Each row is a point on a landscape with many peaks, with its height.
From any point a climber steps to the highest of the 2 points nearest to it. It stops when none of these is higher. Distance is the straight distance between rows; heights are no part of it.
z_447: [13,-6,-7,-10,14,-13,5,6,12,-3,4,-11,-16,-22,-16,2,-3,-1,2,3]  (h 524)
z_249: [13,-18,-8,9,-4,-4,-1,-1,-4,-13,10,-22,18,2,22,-11,18,2,-6,28]  (h 468)
z_409: [7,-20,-17,12,3,2,-11,9,-20,-16,21,6,22,8,2,-13,1,-11,10,-3]  (h 122)
z_209: [3,-1,12,2,-23,21,0,12,8,4,-3,-6,-5,-1,12,-21,-15,-14,2,16]  (h 302)
z_968: [2,12,-4,-3,23,-7,-9,-4,4,12,-5,-6,-10,-15,-3,18,7,29,9,3]  (h 598)
z_975: [20,2,-18,-8,19,3,-5,-3,2,-4,8,-5,-20,-17,-23,-1,-17,-8,7,-6]  (h 491)
z_675: [-2,13,-9,5,-12,-11,-3,10,3,17,-6,-13,-11,-6,1,3,16,10,21,-14]  (h 55)
z_859: [-7,15,3,5,-13,38,9,-4,3,-6,7,19,-2,10,14,-9,-9,-7,-11,28]  (h 219)
z_575: [-12,-2,0,3,-1,3,15,15,8,8,-6,-21,-6,-8,8,-23,7,-3,12,3]  (h 218)
z_47: [-1,0,-5,10,-1,-18,1,18,12,11,-6,-12,-6,-12,-15,3,12,15,5,-4]  (h 34)
z_417: [1,11,-6,9,-25,6,-17,10,-15,26,6,-14,-13,-6,16,2,-4,11,3,-18]  (h 348)
z_779: [-8,16,-6,-1,-9,27,9,-18,20,-13,10,6,9,4,1,11,-3,-6,-15,8]  (h 173)
z_451: [2,0,4,1,-25,23,0,5,-2,-4,8,24,-7,5,14,-18,-11,-9,-2,19]  (h 254)
z_381: [-11,23,0,-12,20,-5,-5,-1,-24,11,1,2,-16,2,5,15,-4,26,5,-17]  (h 425)
z_129: [14,-7,-13,-13,-5,9,-9,-17,-6,-4,13,7,-12,-7,-2,-10,10,-15,17,-1]  (h 272)
z_350: [-4,9,-18,4,21,-15,0,12,-5,22,-12,-10,-16,-9,0,10,-15,12,0,-24]  (h 442)
z_66: [3,11,-4,-12,24,6,2,-10,4,-13,0,-9,-7,-14,-14,6,12,4,17,7]  (h 511)
z_774: [-3,19,-3,-3,19,6,-12,-14,-9,26,-4,-15,-15,5,10,10,-8,22,5,-18]  (h 379)
z_941: [10,-2,-20,-1,-9,8,-9,3,-5,-9,10,14,8,5,14,-26,9,-6,25,5]  (h 202)
z_341: [12,-4,-21,-9,5,-2,-11,-9,0,-15,7,8,2,-8,-11,1,11,-10,22,0]  (h 317)
z_387: [-4,6,22,-10,17,-3,4,-9,-1,-17,-1,-1,7,11,-3,3,29,8,7,16]  (h 386)
z_345: [11,7,10,-2,-7,6,-2,-8,24,-5,3,-29,-4,4,8,-16,-22,-8,-5,-13]  (h 375)
z_644: [8,-18,-3,-16,-12,-2,6,6,6,-2,4,14,-9,-8,-4,-7,1,-13,-7,4]  (h 603)
z_897: [-11,-1,22,2,29,-19,-5,3,-20,-10,-20,1,9,1,-11,24,-11,11,4,-5]  (h 573)
z_609: [2,-12,-6,-6,17,1,0,-15,-16,-28,20,-2,21,16,9,-4,13,-2,-3,17]  (h 612)
z_109: [5,-7,0,-5,13,-10,1,-9,-1,-2,9,-23,1,-11,-1,-2,29,8,-1,13]  (h 471)
z_106: [-7,16,18,12,-18,23,16,1,10,2,-14,-4,1,9,0,0,-3,-12,-4,9]  (h 139)
z_487: [5,-23,-5,0,-1,-16,0,3,3,-3,3,-2,10,-14,-6,-6,9,-7,-10,10]  (h 654)
z_489: [-12,10,-19,5,-4,16,8,-20,-1,4,-1,39,-11,21,6,-7,3,-10,-7,-2]  (h 20)
z_201: [6,14,-10,-2,11,-13,-5,4,17,19,-14,-18,-16,0,-2,8,-29,6,-10,-22]  (h 465)
z_806: [19,-7,-3,-1,-6,-7,23,16,-3,-13,11,24,6,11,-7,-5,17,0,-15,15]  (h 154)
z_569: [1,-11,15,4,-1,13,0,-1,1,15,3,-22,-13,-13,2,-10,-14,-4,-6,-2]  (h 263)
z_420: [-14,-12,31,-1,6,-6,-12,-8,-13,-16,-3,-4,18,20,3,7,-2,6,-1,13]  (h 553)
z_160: [7,-5,6,-14,-12,11,-5,-8,15,-7,-2,-12,-1,1,1,-5,-26,-16,-3,-16]  (h 350)
z_696: [-20,11,-3,-8,9,-7,-7,-8,-20,8,5,-5,-8,-2,8,8,16,23,6,-3]  (h 469)
z_32: [1,-8,11,-13,-20,0,4,-5,19,2,-10,11,-6,-10,-7,2,-9,-9,-9,7]  (h 561)
z_297: [2,5,1,-7,-12,17,24,13,4,-6,-4,15,-4,13,-7,-11,3,-23,2,6]  (h 331)
z_749: [-13,9,10,1,-11,-2,7,-4,15,16,-14,8,-10,1,-4,16,-12,3,-22,-11]  (h 500)
z_478: [16,-3,-8,-1,-22,3,11,14,-4,-9,5,31,6,14,22,-25,10,-2,0,16]  (h 232)
z_219: [-4,-24,-8,1,7,-1,-17,-8,-4,-15,8,-5,28,-8,-1,19,2,3,9,6]  (h 69)
z_879: [17,-2,-3,-7,-18,9,18,15,7,-8,-4,11,1,2,10,-25,10,-19,5,12]  (h 285)
z_283: [3,-16,7,17,-17,-12,5,18,-1,-4,-2,-15,18,4,19,-13,16,-1,-14,22]  (h 418)
z_370: [12,3,14,3,2,7,17,12,10,4,0,-1,-9,-7,-25,5,-2,-7,3,1]  (h 106)
z_402: [-20,-9,5,8,-10,-10,8,22,3,13,-12,-6,0,-6,5,-16,3,4,0,-6]  (h 242)
z_42: [15,2,8,-3,-3,14,1,-2,3,1,18,14,-15,4,-19,1,-29,-9,-11,-8]  (h 30)
z_9: [-21,1,-20,-3,6,-16,1,16,-8,19,-5,-11,-10,-12,5,-1,-4,17,5,-29]  (h 419)
z_362: [8,-18,-8,4,0,11,-16,4,-12,-6,11,3,23,-13,-1,2,-1,-11,14,4]  (h 92)
z_375: [-11,-6,0,7,7,4,1,10,1,-2,-6,-20,15,-8,21,-15,16,4,19,14]  (h 186)
z_60: [6,21,9,8,-8,-11,-1,8,4,18,0,-7,-5,18,8,10,-25,8,-23,-29]  (h 451)
z_874: [16,-10,-14,15,-4,-21,1,1,-12,-2,8,22,5,16,0,-23,13,-14,6,-10]  (h 111)
z_388: [-16,27,13,2,-11,29,16,-11,23,-14,-7,-2,12,9,5,6,-4,-5,-11,5]  (h 159)
z_854: [-22,2,0,1,4,-20,-4,-17,-16,-2,0,-11,9,4,7,1,31,14,0,2]  (h 522)
z_139: [12,-21,-20,8,-11,-16,7,16,-2,-18,16,21,18,29,7,-7,5,2,-9,5]  (h 515)
z_343: [13,1,-6,2,-12,12,21,8,-17,-9,4,31,8,13,10,-7,13,-4,-13,22]  (h 187)
z_704: [-6,18,-2,-10,28,-1,-11,-9,-2,12,-32,-1,-4,0,7,22,-11,14,15,-6]  (h 486)
z_466: [-12,-2,36,1,15,-18,-10,5,-18,-4,-13,2,12,14,1,7,-5,17,3,1]  (h 635)
z_475: [4,-8,-7,-12,13,6,-2,-16,-13,-3,3,-16,-1,-12,1,-11,6,-15,12,3]  (h 217)
z_261: [-1,3,10,11,-9,4,1,9,3,25,-12,-16,-9,-8,3,-1,-15,1,1,-16]  (h 295)
z_639: [0,2,-8,10,-10,2,5,-1,-5,7,0,47,-2,19,6,-21,6,-5,0,-2]  (h 45)
z_456: [6,-26,-7,2,-1,-16,5,14,-6,-13,11,14,13,-4,-18,2,1,-17,-11,2]  (h 611)
z_967: [-8,19,4,-4,31,-24,-4,-2,-12,-4,-9,3,-9,-5,-11,17,10,27,1,2]  (h 639)
z_989: [-1,-5,-1,-7,1,15,-6,4,14,4,-13,-17,1,-12,9,-7,-13,-1,18,-5]  (h 121)
z_658: [-3,-8,4,-5,22,-1,-17,-10,-6,-7,-9,0,20,-11,-4,23,4,9,13,9]  (h 50)
z_803: [-14,-6,-8,1,-4,-22,-2,1,-5,3,-3,-16,11,-4,12,-5,23,5,1,-5]  (h 474)
z_660: [27,0,-1,-7,15,7,-4,-5,11,-1,3,-12,-13,-12,-12,7,-34,-10,-1,-10]  (h 462)
z_13: [4,16,-5,-10,16,1,-8,-22,18,5,-21,-17,-10,-1,7,19,-14,6,16,-12]  (h 446)
z_223: [-10,7,18,-7,-15,13,6,-21,25,0,-9,5,-2,2,-6,15,-9,-4,-23,1]  (h 525)
z_503: [-1,-11,5,7,4,-12,-14,-5,-12,20,6,-14,2,-19,-1,5,6,21,-7,3]  (h 280)
z_924: [18,6,-9,-7,-10,6,1,5,18,-9,1,10,-11,-1,-16,5,-15,-23,12,-11]  (h 392)
z_263: [2,-22,-8,5,-14,-4,7,13,-16,-7,3,28,15,7,-4,-8,6,-21,-10,6]  (h 557)
z_782: [17,-5,-19,-5,-8,-1,-8,10,11,-9,8,20,-2,-10,-22,1,4,-13,15,-1]  (h 355)
z_579: [-17,6,5,2,4,11,-7,2,0,8,-17,-15,6,-6,18,-5,6,9,24,-2]  (h 152)
z_671: [-16,-8,7,-1,-2,17,18,10,-2,-1,-12,24,11,-4,-13,9,3,-9,-8,9]  (h 454)
z_810: [13,9,23,3,-18,14,-5,-4,19,-1,5,-13,-8,6,8,-14,-16,-4,-9,10]  (h 343)
z_488: [7,15,3,-8,2,-3,-7,-21,21,3,-6,-33,-5,-3,8,1,-15,0,1,-18]  (h 407)
z_653: [13,6,0,1,24,-3,-2,3,8,2,2,-19,-11,-23,-13,6,4,12,12,-1]  (h 558)
z_887: [-5,-11,13,5,-23,-4,7,16,-1,4,-9,8,10,-1,12,-13,13,1,-17,32]  (h 383)
z_797: [4,5,2,3,-5,1,-2,-4,2,4,6,30,-18,11,-14,-11,-17,-11,-2,-18]  (h 48)
z_646: [-12,-10,15,5,-9,4,9,18,5,14,-21,-2,-1,-9,-5,-1,-11,-7,-4,-4]  (h 264)
z_470: [5,10,17,-11,-6,8,9,-7,23,-7,6,-1,-10,8,-9,10,-22,3,-23,0]  (h 503)
z_184: [0,5,0,12,8,9,-9,-1,-5,24,-5,-22,-3,-6,18,0,-13,12,9,-15]  (h 333)
z_174: [-21,-4,-18,1,5,-28,-3,11,-14,8,5,-13,-2,-11,0,4,16,13,0,-16]  (h 439)
z_641: [7,-5,-23,12,9,-4,-9,-5,-16,-13,19,10,12,15,8,-21,15,-7,17,-2]  (h 155)
z_945: [-8,11,20,-12,21,6,-2,-19,-6,-2,-7,-6,-4,0,-6,5,9,13,14,6]  (h 450)
z_228: [-4,20,2,11,-23,-9,9,11,3,18,-10,-1,-19,1,-7,4,15,-3,1,-16]  (h 85)
z_762: [-18,6,4,-7,28,-10,-6,-6,-21,7,-27,2,8,-1,3,20,-4,13,9,-12]  (h 526)
z_97: [-10,19,-12,3,-13,32,2,-11,11,-11,17,23,1,21,3,3,-13,-4,-7,7]  (h 191)
z_264: [-6,-12,0,-2,22,-3,2,-14,-10,-30,13,-11,9,17,-6,13,5,-1,-8,15]  (h 651)
z_563: [12,25,-10,10,-15,-2,-14,4,-2,23,9,-17,-9,11,10,7,-19,7,-5,-27]  (h 405)
z_491: [-8,-7,-1,8,-5,16,14,17,-12,-6,2,36,13,3,-9,-4,-4,-18,0,2]  (h 497)
z_912: [-18,1,10,8,12,-20,-6,-21,-11,-9,1,-10,10,19,0,22,20,15,-7,7]  (h 579)
z_573: [-9,20,18,16,-24,6,7,0,8,14,-16,-4,-7,9,-2,2,9,-3,-6,-8]  (h 112)
z_679: [-3,-9,7,-7,4,6,-4,-21,-6,10,-1,-21,-8,-20,5,-8,-2,-3,1,-1]  (h 235)
z_825: [6,-18,-3,-5,-2,6,-7,8,4,2,-1,-2,6,-13,-7,1,-9,-7,19,-6]  (h 97)
z_732: [-10,4,-2,4,28,-25,-10,-6,-8,-17,-8,-9,3,-7,-16,24,11,16,-9,5]  (h 672)
z_985: [-2,11,1,-10,-8,12,16,4,19,-15,-5,16,-10,10,-13,3,-15,-15,-1,-3]  (h 364)
z_128: [7,3,12,0,3,-6,1,0,24,7,-5,-11,-10,-1,-9,6,-33,4,-19,-10]  (h 484)
z_181: [10,-6,11,7,2,-4,22,18,-4,-1,12,7,1,-4,-19,-6,10,-6,-12,12]  (h 129)
z_273: [-10,-11,4,0,-16,10,14,13,1,-6,-2,20,16,-3,0,0,9,-1,-14,25]  (h 421)
z_808: [-15,10,13,5,-1,-18,-17,-4,-22,-3,1,8,8,20,4,23,17,25,2,-4]  (h 661)
z_933: [21,12,4,3,-9,2,-2,3,22,2,-13,-10,-6,-6,-15,16,-19,-22,2,-12]  (h 426)
z_317: [0,-14,2,-1,8,-1,-5,-9,-8,-10,13,-12,18,-3,12,-3,24,7,3,23]  (h 523)
z_953: [-8,18,18,5,-4,-8,2,-11,10,12,-13,-1,2,10,1,20,-21,2,-34,-19]  (h 480)
z_930: [-5,-14,-5,-5,32,-14,-6,-8,-8,-27,7,-9,7,-6,-17,16,4,6,-4,9]  (h 710)
z_938: [9,-3,-8,-4,-17,21,-8,7,8,-4,9,-1,-2,-3,15,-21,-4,-4,20,11]  (h 252)
z_104: [-13,3,-11,-10,-4,13,12,-10,-5,-6,3,40,-8,3,-7,-2,3,-13,-14,4]  (h 3)
z_227: [9,-3,-2,12,-10,-2,-7,3,-11,8,13,33,-3,9,-6,-17,2,-12,7,-11]  (h 75)
z_977: [-7,2,-3,-4,4,-6,-4,-19,-20,19,-5,-19,-10,-13,4,-1,6,1,-1,-19]  (h 201)
z_796: [-3,-5,0,12,-14,-6,-19,4,-14,31,9,-10,-8,-13,13,3,7,19,-6,-8]  (h 307)
z_673: [7,-25,-27,-5,1,-16,-1,6,5,-13,20,15,8,9,3,-10,7,0,0,-1]  (h 565)
z_403: [10,-25,-16,-10,6,-16,5,2,3,-19,21,-3,9,3,0,-6,16,-4,-11,13]  (h 607)

For each start below, name the point where the climber stops.
z_796: z_223
z_573: z_466
z_887: z_487
z_184: z_808
z_639: z_466
z_409: z_466
